Points, in no order, along strands that fork, close into loops and pass close to each other.
In the rows, 128 means zero.
Points whose rows are less than 137 apart are linked; no others are. Some points are linked to none.
Pote: [ 91 138 136 105 153 117 141  89 105 101 155 128 160 151  88 106 114  86
  87 137  49 148 152 129 144 119 147 148  94 178 151 117 134]
bis: [132  59  87 159 122 140  82  80  92 129 154 125 135 145 121 111 174 126
 137 149 161 119  86 107 151 154 120 109 149  95 155  92 123]
Giriv: [107  80 148 116 135  90 133 171 149 169 122 143  64 102 159 160 106  89
  89 132  81 135 133 120 113 118 113 134 125 114 105 170 127]
lati: [ 63 143 127 119 106 104  60 107 136 162 185 130 161 135 107 167 114 137
 118 146 125 112 148 120 137 119 142 132 100 134 105  65  85]
Zolo: [ 99 101 100 139 110 106  98  93  93 179 118 193 121 137  82 126 114 103
  89  93  87 104  92 114 129 109 127 149 135  84 146 104  86]
big: [188 136 133 107 171 130 137 142 134  64 133 118 131 150 122 150  81 106
 136 136 170  98  88 127 113 128 146 143 176 140 168 157 144]
nogu: [167 109 158 140 162 162 148 116 107 144 172 118 147 155 145 131  63  85
 144 186 193  97 137 116  93  78 154 120 161 133  88 164 116]
Dez: [ 88  89 139 104 109  72 126 157 160 166 151 182  90  82 115 151  98 117
  61 120  59 126 150 116 101 143 120 147  96  95 111 133 124]
bigu: [125 130 105 100 130  83 111  95 112 112 181 110 155  99  84 117 112 107
  97 139  60  90 147  92 143 160 132 133 145 135 161 111 116]
vadoz: [106 126 150 105 148 126 146 134 125 158  92 172 118 127 111 111  89  82
  87  65  94 141 155 154 104  61 144 132 120 120 149 158 123]
salo: [117 128 150 126 117 140 126 151 160 210 108 159  74 123 174 137  66 126
 136 111 141 122 105 110  95  78 133 123 141 104  73 126  92]
zun: [189 112  92 169 159 158 160 134 106  83 119 117 143 152 167 116 147 133
 131  89 182  95 112 137 160 165 123  97 147 120 128 105 163]
Vil: [ 82 154 122 135 172 144 119  79 105 120 149 132 189 168 125 124 128 114
 100  89 150 134 177 151 126 109 162 112  90 155 134 115 106]
fipeb: [105  97 154 107 164 103 114 151 126 170 113 103 131 138 128 140 157  99
 131  63 115 150 128 128 144 101  98 139  92 136 111 122 160]
dekir: [135 112  93 131 132 106 105 106  83  80 122 111 181 115  74  97 158 122
 166 150  87 121  80  87 169 183 112 103 169 111 177 119 166]
venit: [ 80  58 115 106 177 106  81 111 115 140 145  96 150 139  88 102 143 117
 159 124 122 131 115 110 155 132  95 130 143 133 142 115 166]
Masar: [146 129 175 110 161 129 130 150 129 131 119  85 100 145 155 140 133 106
 152 104 152 125 115 127 131  96 116 156 126 135 114 139 155]
lel: [109  82 164 146 172 208 114 134  92 141  91 171 138 153  88  82 130 175
 139  87 208 176 127 148 100  91  97  88 115  97  92 168 118]
salaf: [ 99 178 119 124  92  72 150 157 171 156 172 130 125 100 132 155 138 144
  96 175  63 115 168  99 170 179 124 160 116 169 127 138 125]
duko: [ 87 139 124 113 122 153 115 115 132 216 152 200 139 143 151 120  94 106
  90 111 111 138 161 168  92  78 128 128 111 133 117 100  84]
Zise: [138 144 171 119 155 207 177 120 140 176 101 174 131 190 132  91  91 122
 145  84 164 165 151 150  77  57 157 120 104 143  66 122 106]
Semev: [123 166 112 110  60  93 184 118 175 154 156 158 136  80 114 109 162 138
  97 165  38 162 188 112 126 167 164 150  77 138 117 134 165]
lada: [137  90  80 132 124  77  92 138 165 106 138  63 142 115 129 125 137 130
 151 117  93 137 113 119 178 142 105 107 135 156 151  97 165]
befip: [139 108 141 100 160 111 148 125 140 131 112 171 111  96 114 102 139 113
  69  60  54 175 118  86 117 119  79 132  97 115 147 154 136]
Bagap: [145 153 132 128 139 193 191 118 128  98  96 123  79 166 155 130 108  96
 158 141 134  86 129 170 107 123 152 149 156 132 136 122 154]
tep: [ 92 129 122 148 119 124 121  50  74 138 113 166 146 159  73 110 182 156
  97  90 185 117 127 123 149 114 134 121  89  95 149 128 105]
vog: [143 148 171 119 124 160 154 141 156  90  86  89  99 148 124 187 122 145
 133 142 144 157 168 174 112  85  86 189 120 195 141 130 110]
Til: [117  97 116  95 146 118 136 102 130  96 137 108 116  90 108  90 181 137
 120 112  40 164 114  87 131 178  76 126 102 130 149 114 171]
gim: [110 132  84 144 121 125  96  88  64 140 117 111 199 114  97 111 156 155
 162 142 106 108 133  98 179 128  88  65 157 106 133  63 143]
Vum: [125 128 154 156 157 204 188 129 134 114  49 152 127 161 110 126  40 132
 162  65 148 155 109 132  77  56 103 119 114 130  57 144 107]
Nom: [174 127  77 135 144 119  66 121 173 146 181 128 141 146 150 127 111 152
 132 136 182  99  91 110 123 143 157 125 160 121 108 133  81]
Beset: [104 123 163  89 146 148 101 110 103 126 174 138 110 119 106  88 109  88
  92 143  79 108 138 117 103 141 131 154 156 142 170 175 103]
Kalid: [151 159 107 133  90  96 188 151 174 150 122  94  93 133 169 132  99 143
 155 205 143 124 150 165 136 115 178 151 139 179 134 153 149]
gida: [143 134 110 132 170 132  89 107 130 101 174 124 176 165 112 106  77 118
 108 120 147 117 131 150 126  93 163 150 148 169 136 156 113]
Bas: [134 183 124 113 103 154 169 119 112 146 109 172 102 115 163 102 114 102
 120 151  94 130 121 186 100  87 155 138 127 123 153 115 139]
Fesak: [124 145  93 138 161 122  99 110  98 104 130 107 156 154 116 128 149  99
 154 124 102  96  97 102 172 164 139 138 151 122 141 113 147]
sase: [141 176  67 136  80  84 100 130 188 128 157  99 166 123 132 127 106 132
 120 130  93 122 141 149 159 122 179 121 123 174 134 102 116]
Fep: [168 126 141 136 135 193 198 103 143 152 129 120  78 172 182 103  99  88
 155 154 155  97 147 142 102 113 155 126 141 139  91 113 133]
tobad: [ 90 133 133 115  76  71 106 182 121 153 170 141 128  59 131 151 139 150
 112 168 118  92 113  92 142 202 134 115 145  82 150 142 134]
fosa: [ 90 118 141  98 124 103  74 114  91 155 156 130 134  90 114 117 147 129
 103 105 121 115 131 129 121 123  98 133 126  98 165 119 110]
Deler: [100 167 112 138  86 128 106 144 138 128 104 107 144 101 175 146 193 144
 151  89 118 171 142 167 115 134 137 102  95 113 128 101 124]
nonet: [106 134 166  81 143 113 105 130 146 115 147 101 160 124 108 150 136 101
 111  88 119 171 178 148  98  94 146 134  94 141 150 145 122]
teb: [130 100 152 123 171 184 111 114 108  89 130 117 117 141 148 109 118 152
 155 129 201 124 120 139 103 106  87 106 151 109 139 146 127]
Tuvag: [112 140 164 102 156 143 176 108 132  80 134 154 136 144  92 108 128 107
  73 102  64 173 173 132 111 130 127 160  79 178 157 159 149]
fired: [118 170 146 115  87 104 149 163 149 116  74  99  99  83 160 172 175 155
 133 114 122 188 144 164 100 121 119 135  92 128 152 135 125]
fopal: [ 94  54 144 105 167 121  82 166 130 166 135 129  88 124 133 141 123  87
 126 119  90 136 117 114 107 130  91 136 142 104 114 171 135]
vuf: [193 116  99 182 120 132 146 148 123 127 126  84 123 144 196 129 165 117
 149 111 161 110 111 123 152 166 131 111 141 125  93  97 162]
Bekun: [ 89 106 127  92  92  72 119 117 138 147 158 135 125  64  77 143 130 130
  86 122  46 117 166  92 117 158 117 119  82  97 120  79 123]
Mobit: [131 128 185 131 162 179 194 144 128 133  88 141  94 168 118 134  74  62
 150 164  93 136 115 141 111  67 106 155 131 169 107 183 138]
Tiru: [ 76 149 119 130  99  69 130 172 130 146 164 129 130  93 153 166 112 158
 111 165 149  81 119 119 141 169 180 122 145  89 119 149 131]
sov: [111 140 168 113 142 178 119 133 142 202 137 152 128 165 149 117 107  99
 127  95 141 138 159 155 101  63 150 142 111 146  79 128 105]
nogiz: [113 152 115 139 136 150 121 104 109 150  88 178 155 145 136 121 154 118
 107  43 118 162  99 139 127 102 137  98  93  98 139  83  95]
suz: [144 141 100 121  78  78 100 132 133  75 108  95 187  84  98 117 134 155
 172 160  28 160 140  72 163 156 112  90 146 131  95 121 153]
pusev: [ 99 122  89 157 150 140 113  92  92 110 124 107 181 128 134  94 166 145
 141 101 130 126 118 125 179 137  92  67 126 140 159  75 148]
balup: [161 110 132 138 177 170 178 133  92  94 111 150 136 151 142  89 164 167
 138  80 208 137 126 145 156 166 111 103 105 103 105  76 159]
mida: [149 171 116 135 104 115 152 140 122  54  90 102 136 111 117 144 190 142
 118 119  58 166 148 149 143 169  95 180 120 154 147 121 144]
mones: [114  90 132  88 104  75 112  96  99 142 160 139 139  83  31 145 136 143
 112 148  65  94 149  69 127 158  72 127 120  85 144  75 125]
nebab: [ 55 109 119 114 114  82  85 165 146 194 126 145 106  92 145 147 149 151
 139 114 103 142  94 125 139 147 110 126 105  98 110 101 140]
rav: [111 170 100 132  96  75  87 152 117  88 139 102 152  74 153 127 155 149
 145 155  85 147 108 121 132 176 149 132 139 112 113 140 137]
kon: [136 181 107 140  73  76 136 181 151  82 139 111 140  69 158 119 132 166
 127 167  76 135 119 111 131 200 160 133 159 149 130 202 123]
voz: [138 118 145 107 133 114 182 128 176 156 143 142  58 118 155 130 125 114
  94 205  69 160 171 118  98 121 119 173 114 165 122 188 137]
kod: [144 108 105 144 109  72 130 150 168 106 113  73 110 111 128 144 186 137
 141 137  82 162 132 110 183 160 114 147  98 147 127 113 173]
limef: [127 138 175 148 175 172 155  93  89 107 101 194 109 171 101 106 108 157
 114 122 236 113 135 131 125 119 142 120  93 109 108 153 116]
teso: [120 170  90 112 135 123 111  76 119 129 177 136 201 154 108 105 108 117
 105 121 132 121 157 153 130 101 171 138 119 167 166 111 113]
Kavu: [157 148 144 137 107 176 202 130 120  92  54 106  99 132 153 185 128 146
 144 122 160 108 134 180 123 102  83 147 124 126 112  87 140]
Dun: [111 147 117 136  80  85 131 133 168 125  95  98 119 104 103 150 188 134
 131 144  28 171 153  96 172 161 131 134  82 132 107 102 140]
fud: [124 132 181 147 166 208 158 124  89 124 126 167 140 178 108  95  72 107
 129 155 169 132 145 168 115  72 156 128 115 147  95 169 144]
Fim: [154 158 123 171  92 127 166 172 140 143 102  90  89 115 218 172 148 142
 166 177 171 110 112 106 140 160 142 103 157 124  99 151 129]
tumal: [138 131 135 155 106 165 169 121 178  94 108  78  61 128 187 153  96 146
 163 175 167 116 145 149 105 101 116 127 120 156 106 121  99]
gisis: [ 85 160 108 100  92  91  60  82 114 145 169 106 187 107  82 162 127 162
 132 136 112 118 150  98 120 126 124 108 121 129 144  63  70]
Dul: [120 123 159  81 140 126 155 138 133 149 151 153 105 127 135 106  95  87
 105 172  78 164 158 156  96  82 132 161 110 152 131 165 145]
zepo: [131 163 116 128  82 103 162 162 141 186  97 172  88 113 159 122 131  95
 117 143  62 140 126 158 131 109 166 154 130 116 121 131 147]
nuru: [112 150  89  88 151  72 111  87  79 112 142  94 198  98  60 108 122 153
 121  91  92 105 146  89 142 149 113 101 137 140 169 111 115]
vogu: [118 124 172 104 163 171 166 156 104 147 122 161 132 157  98  97  78  81
 125 162  91 157 150 170 112  61 133 145 115 155 115 192 160]
dopip: [128 180 152 152  75 116 204 155 169 164  41 121  60 101 136 148 135 155
 165 202 123 139 134 145 130 103 152 166 119 146 127 152 116]
Pufeg: [131 138 121 141 114 148 137 153 146 202  98 149  56 125 201 149 124 103
 138 118 122  95 106 119 112 125 132 108 153  93  97 121 103]
gosar: [146 100 153 119 127 165 131 143 138 132  99 111  84 127 167 119 139 157
 172  99 188 151  88 159  97 110 116 120 112  97  96  81 165]
Ler: [198 181 107 129 122 109 159 154 170  65 110 106 114 125 122 163 146 149
 126 159  97 147 134 148 142 161 111 205 154 173 148 142 143]
Pali: [ 95 132 130 112 112  69 169 170 172 185 177 130 116 130 154 155 101 130
  98 194 113 119 169 131 157 131 151 162 113 186 122 157 150]
tilun: [137 171 123 139  84  85 194 140 170 134 118 158 106  93 132 138 181 157
  88 187  77 175 161 114 138 159 166 177  80 131 104 166 163]
veba: [114  89 147 144 158 170 122 104  95 185 118 179 103 168 109  99 110 106
 106  87 173  77 150 123 117 102 135 122 148  86 109 160 102]
gep: [159 161  82 155  94 125 143 152 169 155 174 152 142 125 186 125  97 149
 130 184 181  89 119 123 138 162 213 100 162 117  97 137 110]
Zam: [110  54 148 151 146 144  86 115  93 178 151 139 140 155 107 121 134 104
 106  94 171  87 143 121 147 107 104 116 127  93 116 130 124]
fonez: [166 124 169  99 176 138 173 148 141  52 126 103 117 144 114 161  80 103
 133 145 139 123 137 132 125 111 105 158 149 164 137 183 159]
giki: [ 73 141 189 132 181 166  88 138  85  94  98 149 130 139  85 108 103 145
 123 107 157 150 135 144 113 123 107 117 113 139 141 207 130]
kopov: [ 86  55 152 155 179 187 119 107  87 130 103 178 116 158  95  74 141 174
 159 131 226 154 105 153 106 128  88 110 138 125 127 176 152]
tav: [119 138 143 151 105  83 197 161 162 194  78 126  61 121 128 140 152 163
 112 209 117 143 162 134 151 140 175 188 116 156 127 160 129]
zot: [162 160 118 132 128 138 124 140 104  86 126 127 125 130 142 133 156  79
 145 145 104 104  99 120 143 174 161 143 167 103 159 145 153]
kono: [132 146 127 116 106  98 164 147 142 180 157 121 112 143 178 136 101 112
 133 185 139 130 148 162 140 100 177 154 112 168 107 121 162]
Naf: [128 128 170  97 137 141 163 156 156 106  77 151 117 128 111 161 109 108
 100  77  79 219 147 152  58  74 108 137 107 151 144 170  98]
koner: [217 169 115 127 140 128 173 146 153 101 128 107 129 150 161 160  80 102
 157 155 167  93  85 135 108 117 158 136 172 149 126 136 144]
Pamet: [118 155  94 144 108  91 101 126 111 157 178 144 144 106 158 156 130 132
 114 155 157  81 134 129 131 153 160 133 140  87 101 103 116]
dariz: [115 143  90 100  67  67  66 113 125 147 141 104 193  81  62 162 114 210
 158 156 105 129 136  90 140 134 120  73 151 123 136  62 103]
Pafus: [ 96 160 114 114  85  91 125 114 131 146 182 128 137 103 124 122 112 110
  98 173  39 115 151 117 148 156 142 142 119 167 139  95 115]
Gek: [122 126  75 154 133 101 121  42  82 121 139 143 168 164  82 100 162 184
 112 109 209  93 138 100 163 139 115 111 125 117 149 150 110]
kal: [141 122 191 159 136 193 178 133 131 116  98 104 104 144 133 146  67  87
 176 151 137 120 111 139  94  62  87 133 119 152  71 153 119]
Nes: [141 112 137 170 105  77 141 159 153 153 108  68  80 134 160 158 160 122
 118 132 128 138 143 132 167 137 143 169 108 168 110 123 144]
Lela: [169 145 152 124 184 172 176  95 104 102 148 170 136 188 115  85 117 148
 115 124 220 122 151 130 136 124 173 146 107 125  97 112 111]
guri: [151 152 142 143 131 189 181 131 104  89  81 147 120 143 158 140 149 138
 114  71 164 125 133 173 140 122 108 109  98 104 127  87 150]
Pupub: [186 136 112 183 111 113 149 148 153 118 114  63 108 150 183 153 141 146
 129 114 170 129 139 152 148 124 135 156 123 170  98 108 134]
med: [120 107 103  70 124  74 117  79  75 133 148  99 180  70  31 107 137 182
 144 130  79 119 144  71 130 162  84 101 150 130 160  86 126]
bib: [ 86 157 171  98 146 157 164 130 126  59  90 151 116 152  97 132 115 129
  94  87  96 154 141 164 121 151 127 166  95 171 167 141 144]
Lor: [113  89 130 139 118 111  66 118 102 162 189 137 153 131 106 150 126 123
 100 135 162  67 152 114 137 124  84 134 146 106 146 116  99]
lavu: [124 158 166 122 155 157 124 100  82  98 106 174 124 162 101 127 131 137
 117 104 190 129  88 148 121 100 149 164 107  99 145 122 132]
pilon: [ 99 134 118 147 155 142 119 109 108  94 110  97 162 157 141 139 166 126
 135  73 128 155 120 146 164 120 103 109  90 155 137  77 144]
losuk: [115 130 150  99 123 129 121 136 100 113  96 129 102  86 131 101 140 127
 108  74 106 138 122 156 100 112 109 116 120  94 184 130 138]
gupom: [ 99  95 113 123 139 106  99 144 119 174 114 144 117  99 139 104 170 126
 163 118 117 166  58 146 131 133 119 131 126  86 128  87 172]
vur: [122 140 154 151 109 150 177 122 157 115  81  92  83 128 146 167  98 136
 156 185 145 147 160 176  91  61  97 165 102 180 104 130  92]
Favo: [ 82 161 114 152  60 111 102 166 145 173 133 132 133 102 138 154 151 121
 145 125  83  72 160 132 168 169 119 121 128 101 103  94 132]
nek: [131 109 191 147 122 135 124 165 151 158 130  75  84 137 179 150 104 124
 142 137 165 136 128 124 117  92 122 130 115 156  68 151 127]
sumu: [170 104 105 134 165 145  95  94 132 107 163 106 166 173 116  88 145 168
 147  82 209 134 113 114 148 132 144 136 119 122 100  88 121]
Sise: [118  78 137 129 151 151 108 117 107 153 115 161 128 130 137  99 161 147
 149 102 183 173  60 157 103 103 113 132 110  92 123  76 160]
neno: [ 99 134 117 123  54  86 118 148 153 111 144 110 153  63 101 117 144 175
 144 167  34 130 141  54 174 206 119  90 121 117 100 133 148]
mor: [ 67 133 117 116  84  90  84 148 136 164 131 117 159  76 118 124 176 151
 171 150  75 153 114 105 168 155 102  94 114 111 129  76 156]
boso: [174 100  47 152 138 104 122  72 108 144 156 140 178 163  89 104 165 164
 127 111 200  78 122  94 166 144 121 115 155  94 120 115 106]
dol: [ 85 146 110 104  91  96 138 131 124 205 143 196 140 106 121 130 101  95
  87 117  55 128 152 166 102 115 139 141 106 124 141  81 111]
Das: [ 63 139 156 144 169 153 112  94  99 155 112 175 170 180  97 121 115  97
 102  75 130 143 148 143 134  94 155 119  76 146 115 135 105]
kemo: [ 85 155 108 146  58 104  76 148 139 153 124 111 180 101 120 153 147 155
 174 143  93 106 147 100 187 150 125  85 129 104  91  72 140]
lakar: [151 124 119 129 130 149 157 149 120  67  83 104  83 133 154 157 147  98
 147 134 110 110 110 154 118 169 128 141 164 118 160 135 164]
Dutur: [157 136 144 141 163 186 123 119 120 111 173 126 157 161 135 101  71 115
 129 156 178 122 156 157 111  69 153 134 150 160 102 163 121]
sevir: [131 162 130 155  76  88 186 173 147 167  95 151  78 109 160 140 163 110
 105 194  65 142 136 135 152 152 158 168 122 133 124 164 140]
gova: [184 165  78 169  81  59 110 181 183 113 114 108 166 106 141 144 135 136
 149 130  94 118 110 127 180 155 141 125 145 147 111 169 140]
damek: [121 111  90 124 146  86  84  98 118 135 156  93 160 154  88 151 110 111
 149 132 113  84 117  87 170 129 148 140 145 117 107  76 136]
Nemus: [210 112 132 122 149 202 162 123 153  72 141 124  93 160 144  98 119 142
 147 129 198 104 135 119 123 159 150 116 161 102 112  98 109]
tukev: [108 100 157 124 166 148 126 121 100 144 104 152  97 149 113 110  99  80
 106 100 130  97 121 139 114 101 146 133 142 103 143 168 136]
muki: [141 123 132 115 111 122 143 160 115  97  87 114  81  78 155 118 168 117
 133 122  82 144 108 152 115 157  96 125 138 101 164 140 163]
fak: [134  70 119 102 172  90  63 128 128 140 173  99 152 152  86 142 125 105
 147 123 147 104 106  90 148 143 129 158 161 122 132 147 141]
Sofu: [155 139 131 149 121 180 158 144 131 137  84 115  67 121 206 156 147 100
 172 155 151 111  95 112 109 137 120  90 151 100 116 125 112]
Boges: [ 83 140 108 133  80 101  98 112 121 175 134 178 125 112 106 138 126 101
 110 132  68 109 115 140 131 125 169 139 115  81 112  72 111]
Gukub: [161 106 163 127 159 186 164 103 120 171 126 139  81 161 150  95 116 101
 143 116 179  83 138 105  96 116 151 117 144  88  86 118 113]
fepi: [101 125 175 136 160 226 128 138 119 110  68 160 134 145  88 119  82 151
 154  80 173 160 121 151  80  59 102  95 113 102  92 161  99]
Lote: [154 150 123 119 109 106 123 167 155  85 131  90 100  82 185 154 115 151
 141 171 151 128  88 119 116 148 119 101 163 134 163 158 129]
fem: [ 69 103 122 137 140 139  67  75 103 148 145 131 154 151 115 136 145 129
 113 110 116 142 123 116 137  98 117 113  94 117  99  73  84]
fet: [ 89  83 132 148 172 158 104  94  87  96 128 151 147 143 105  78 140 169
 129 115 209 135 114 154 135 134  94 105 131 134 173 145 155]
Donaz: [113  69 166 135 167 160  85 182  95 146 135  97 115 127 121 138 112  90
 139 134 135 142 120 131 104 102 108 118 159 105  84 190 140]
nen: [141  71 146 145 159 166 117 103  88 119 111 140 116 183 102 125 130 113
 139 129 240  85 124  91 115 148 144 100 166 119 164 197 125]
bir: [125  91 151 153 137 132  72 143 131 161 182 103 125 153 176 140 116 117
 120 129 172 119 121 106 135 123 134 132 123 133  68 123 115]
Rok: [137  87 147 109 159 116 137 111 134  96 155 128 105 102 121 109 156 100
  74 117  59 141 132  79 128 162  86 130 102 126 145 156 152]
doru: [140 131 131 134 137 167 118 100 105 126 152 147 121 122 159  96 148 128
  89 110 164 108 145 133 139 112 131 108 122  87 136 102 103]
sedo: [148 171 142  93  98 106 165 115 151 112 146 148 129  70 115 114 173 116
  88 116  50 172 153 111 105 149 145 152  72 115 136 127 148]
sodo: [134 117 163 120 116 179 138 139 160 134  86 125  80 129 163 133 106 143
 151  84 168 160 119 156  79  66 127 111  92 110  85  97 111]
vem: [148 113 137 136 158 161 120 140 125 171  97 174 114 150 151 109  73 134
 126  61 161 164  97 103  99  54 120 121 146  99  83 121  92]
fab: [139  63 146 137 183 142  84 126  92 123 151  96 148 192 112 119 127 111
 157 115 189 117  85  99 131 143 137 148 155 136 115 155 153]
bame: [202 114  53 163 135 145  97 141 126 122 139 137 190 137 159 109 163 118
 172 131 163 105  90 101 141 187 141  79 187  99 119 124 128]
Pesa: [ 92 174 115 134  69 137  88 136 139 170 132 143 149  92 160 130 175 138
 140  97 128 125 157 142 131 136 150 105 111  76 113  93 112]
bano: [212 168  94 163  94 114 184 167 179 122 102 109 111 144 167 168 109 122
 158 195 144 114 107 148 131 141 165 149 171 186 138 156 132]
volit: [120 188 128 117 109 111 119 110 100 100 129 112 183 103 104 131 168 105
 127 107  65 144 135 117 153 133 137 121 105 124 155  91 130]
Fadu: [ 97 167 133 125  73  93 138 130 173 170 102 124 139 121 117 170 172  99
 121 114  43 173 151 128 148 129 150 130  78 145 132  93 107]
bufo: [189 149  50 173 115 123  87 146 160 105 125 120 197 121 154 102 149 156
 171 106 123 122  82 134 167 145 106  83 152 131 113 112 139]
zumi: [141  66  56 138 142  86  81 121 154 129 151 100 174 113 116 110 122 127
 151 145 116 131  64 120 147 152 113  85 172 155 170  99 148]
Divi: [ 94 145 158 118 138 136 111  85  83  77 102 160 163 156  68 129 143 155
 108  88 192 146 122 158 115 130 152 134  83 119 177 131 127]
lisi: [111  63  92 117  97  82  63 109 102 152 189 115 156 102  84 140 130 142
 126 149 130  82 120  93 122 169  72 109 174 130 181 111  97]
Nud: [126 134 104 121 138 134 112 119 102  45 120 109 158 119 105 108 129 162
 127  82 140 118 110 160 138 161 119 123 135 133 187 109 159]
dafe: [183 110 133 138 136 194 159 138 159  74 121  85  88 152 181 154 101 148
 167 134 186 111 108 134 115 142 100 123 151 143 100 100 125]
pegin: [171 180 118 119 116  93 140 146 178 110 158 105 111 105 144 129 154 124
 107 153  76 135 146 109 157 156 121 163 139 173 154 157 128]
Luv: [144 187 120 136  93 140 143 128 134  99 138 118 114 108 182 127 122 131
 122 147 138 127 141 173 115 107 160 132 129 126 136 111 131]
Gugu: [136  67 178 145 169 189 112 140  90 138 110 119 104 164 113 124 100  96
 160 132 172 126  89 116  75 102 131 123 152  93  70 171 129]
baror: [132 101  75 119  79  49  74 112 111 139 167 109 165  83  64 145  95 183
 126 171  96  91 102  83 136 160  94  90 159 131 152  89  90]
kalu: [145 109 138 128 131 131 131 158 136  79  96  77 112 142 149 173 147 158
 131 107 151 161 133 178 143 123  64 166 127 179 148 115 151]
Runi: [179 168 108 146  97 132 126 146 155  78 146 113 115  95 185 135 107 164
 131 156 180 120 106 147 122 129 154  96 145 107 130 125 121]
tup: [150 158 109 141 119 125 144 136 139 161 185 150 123 112 190 127 130 148
 119 169 186 101 152 114 135 147 176 114 134  84  73 102 101]
buka: [180 177  68 141 111  87  95 150 175  94 118 103 182 101 121 126 128 147
 136  87  98 127  96 154 146 126 132 109 129 142 140 126 126]
dabup: [ 93 109  91 137 116 129  99  75  82 171  89 178 148 135  85 102 164 143
 109  61 125 132 101 126 137 105 118 102 114  71 152  86 108]
pediz: [149 101 108 120 144 124  99 119  93  81 148 109 144 110 115  99 125 132
 120 111 158 106 102 128 119 159 113 100 175 129 219 156 133]
bomet: [ 93 122 147 104 119  97 110 134 160 174 124 129 137 126 103 159 150  90
 102  81  59 153 146 111 151 104 112 129  78 131 123  93 116]
gemo: [113 132 175 110 126 167 122 148 150 116  89 132 111 130 144 156 113 120
 123  84 123 185 128 169  78  58 112 124 101 132 129 133 101]
fom: [139 128 140 112 131 130 128 151 151 136 154 110  92 143 178 165 101  72
 139 189 144 112 116 102 114 135 170 133 166 157 141 154 123]
Peseg: [124 168 116 156  75 103 133 184 137 118 120 108 115  96 193 161 147 134
 137 184 120 112 120 106 142 186 158 105 172 136 140 186 120]
Savin: [167 109 176 137 152 208 180 101 146  85 131 100 113 151 143 131  76 113
 187 150 190  95 111 105  88 104  98 119 124 119  73 112 105]
Gadip: [206  63 114 119 157 139 125 119 139 151 183 122 122 155 129 106 124 139
 127 133 225 101 158  83 108 143 136 111 172  96  92 139  78]
biga: [163 100 151 125 175 185 126 102 124 113 154 129 121 158 111  87 121 155
 141 129 228 111 168 103 117 104 118 110 159 100  99 169  83]
dozu: [163  52  89 142 147 125 136  82 107 154 177 146 143 186 103 124 168 138
 108 121 218  76 153  84 146 160 112 119 162  95 122 144  82]
pul: [131 167  72 140 124  92  80 126  97 111 156 119 174  89 164 129 156 159
 145 140 148 130 103 130 127 151 141 117 142  89 111 114 132]
Somip: [135 120 177 107 168 155 134 116  89  52 124 149 117 156  85 137  87 118
 116 158 172 102  96 127 116 142 139 146 155 125 186 183 137]
ladu: [145 161  78 147  79  94 121 155 187 145 166 123 141 118 165 126  93 135
 113 155 125  89 123 140 155 151 198 111 156 151 139 142 123]
Peg: [ 88 128 121 119  68  68 117 161 136 121 169 147 164  59  67 144 129 187
 142 177  74  90 131  56 147 229 115 107 130  86 122 121 136]
ren: [ 88 159 196 114 173 201 142 140 115  82  79 149 108 154 108 135  82 134
 142 110 149 129 123 154 113  93  90 129 118 147 125 170 127]
zime: [ 75  72 132  90 173 117 105  94 108 116 121 132 134 117  64  80 158 132
 136 113  80 168  94 103 141 143  87 125 110 132 168 112 162]
veme: [100 140 157 129 187 125  96 121  95  80 150 134 163 151  73 101  89 119
 103 129 135 125 153 127 135 130 145 143 131 165 141 206 135]
tege: [184  77  67 134 145 106  88 134 154  96 135 106 155 129 122 110 114 126
 136 106 146 107  61 144 126 148 127  92 166 133 187 132 146]
Zefa: [114 108 123 141 170 152 135 144 111  95 109 103 138 161 154 127 160 143
 150  94 150 149  90 159 163 147  74 138 122 167 145  94 179]
ziz: [137 143 144  94 112 115 190 133 186 136  86 150  94 112 117 148 142 117
  94 112  64 217 171 162  57  99 131 159  87 164 156 152 112]
resib: [111 148 115 107  99  83 156 145 165 164 100 162 101  96 144 138 126 117
  81  88  44 203 149 144  84 104 141 147 102 152 145 136  97]
Dipeg: [135 141 153 104 115 122 200 120 179 137  84 139  48  96 122 125 103 130
 117 186  72 179 161 140  75  85  96 165 102 168 142 169 112]
kotu: [136 103 124 135 136 136  77 106 130 166 184 119 139 151 141 112 160 155
 141 112 194 128 125  97 149 131 127 133 114 101  78  77 106]
kanu: [130  74 150 125 153 162 106 120  91 132 127 133 119 166 116 138 129  60
 113 129 172  87 125  93 124 143 157 114 165 118 183 172 121]
mip: [131 152 174  95 145 154 156 106  87  86 136 144 106 118 108  86  91 103
 102 147 117 104 131 146 101 130 140 144 149 139 200 164 129]
Guk: [122 171 125 133 126 142 171 127 119  73  86 121 113 146 124 140 152 118
 101 111  76 142 153 182 133 145 119 181 119 174 164 117 139]

A piece is two or more points that can be reached from each other along the links. Count, over all rows, the pieces, the separate loops (a circle has one, a figure eight two, a Y none), the forks (points with three links) and the tips (points with one).
pieces | 5
loops | 1
forks | 21
tips | 29

A fork is a point with three links, a tip a point with one. Leave the first point through the second and follow the links. Name the first fork or tip that comes.
Gugu, Donaz | salaf
kotu, bir | kod
Sise, gupom | fired
kemo, mor | ziz
boso, dozu | fepi

Name the points in between on the shortest way along the links from the first point to the second, in order.
baror, Til | lisi > Lor > fosa > losuk > muki > lakar > zot > Fesak > damek > fak > venit > zime
gemo, tep | Naf > ziz > Dipeg > voz > Dul > vogu > fud > Dutur > gida > veme > giki > ren > fepi > lel > kopov > fet > teb > biga > Gadip > dozu > boso > Gek
nebab, kal | gupom > Sise > gosar > sodo > gemo > Naf > ziz > Dipeg > voz > Dul > vogu > Mobit
Luv, bufo | Runi > Lote > Peseg > kon > rav > pul > Pamet > tup > gep > ladu > sase > buka
Dul, gim | vogu > Mobit > kal > Savin > dafe > tumal > vur > vog > kalu > Zefa > pilon > pusev
fab, nen | fak > damek > Fesak > zot > lakar > Bagap > Fep > Gukub > veba > tukev > kanu
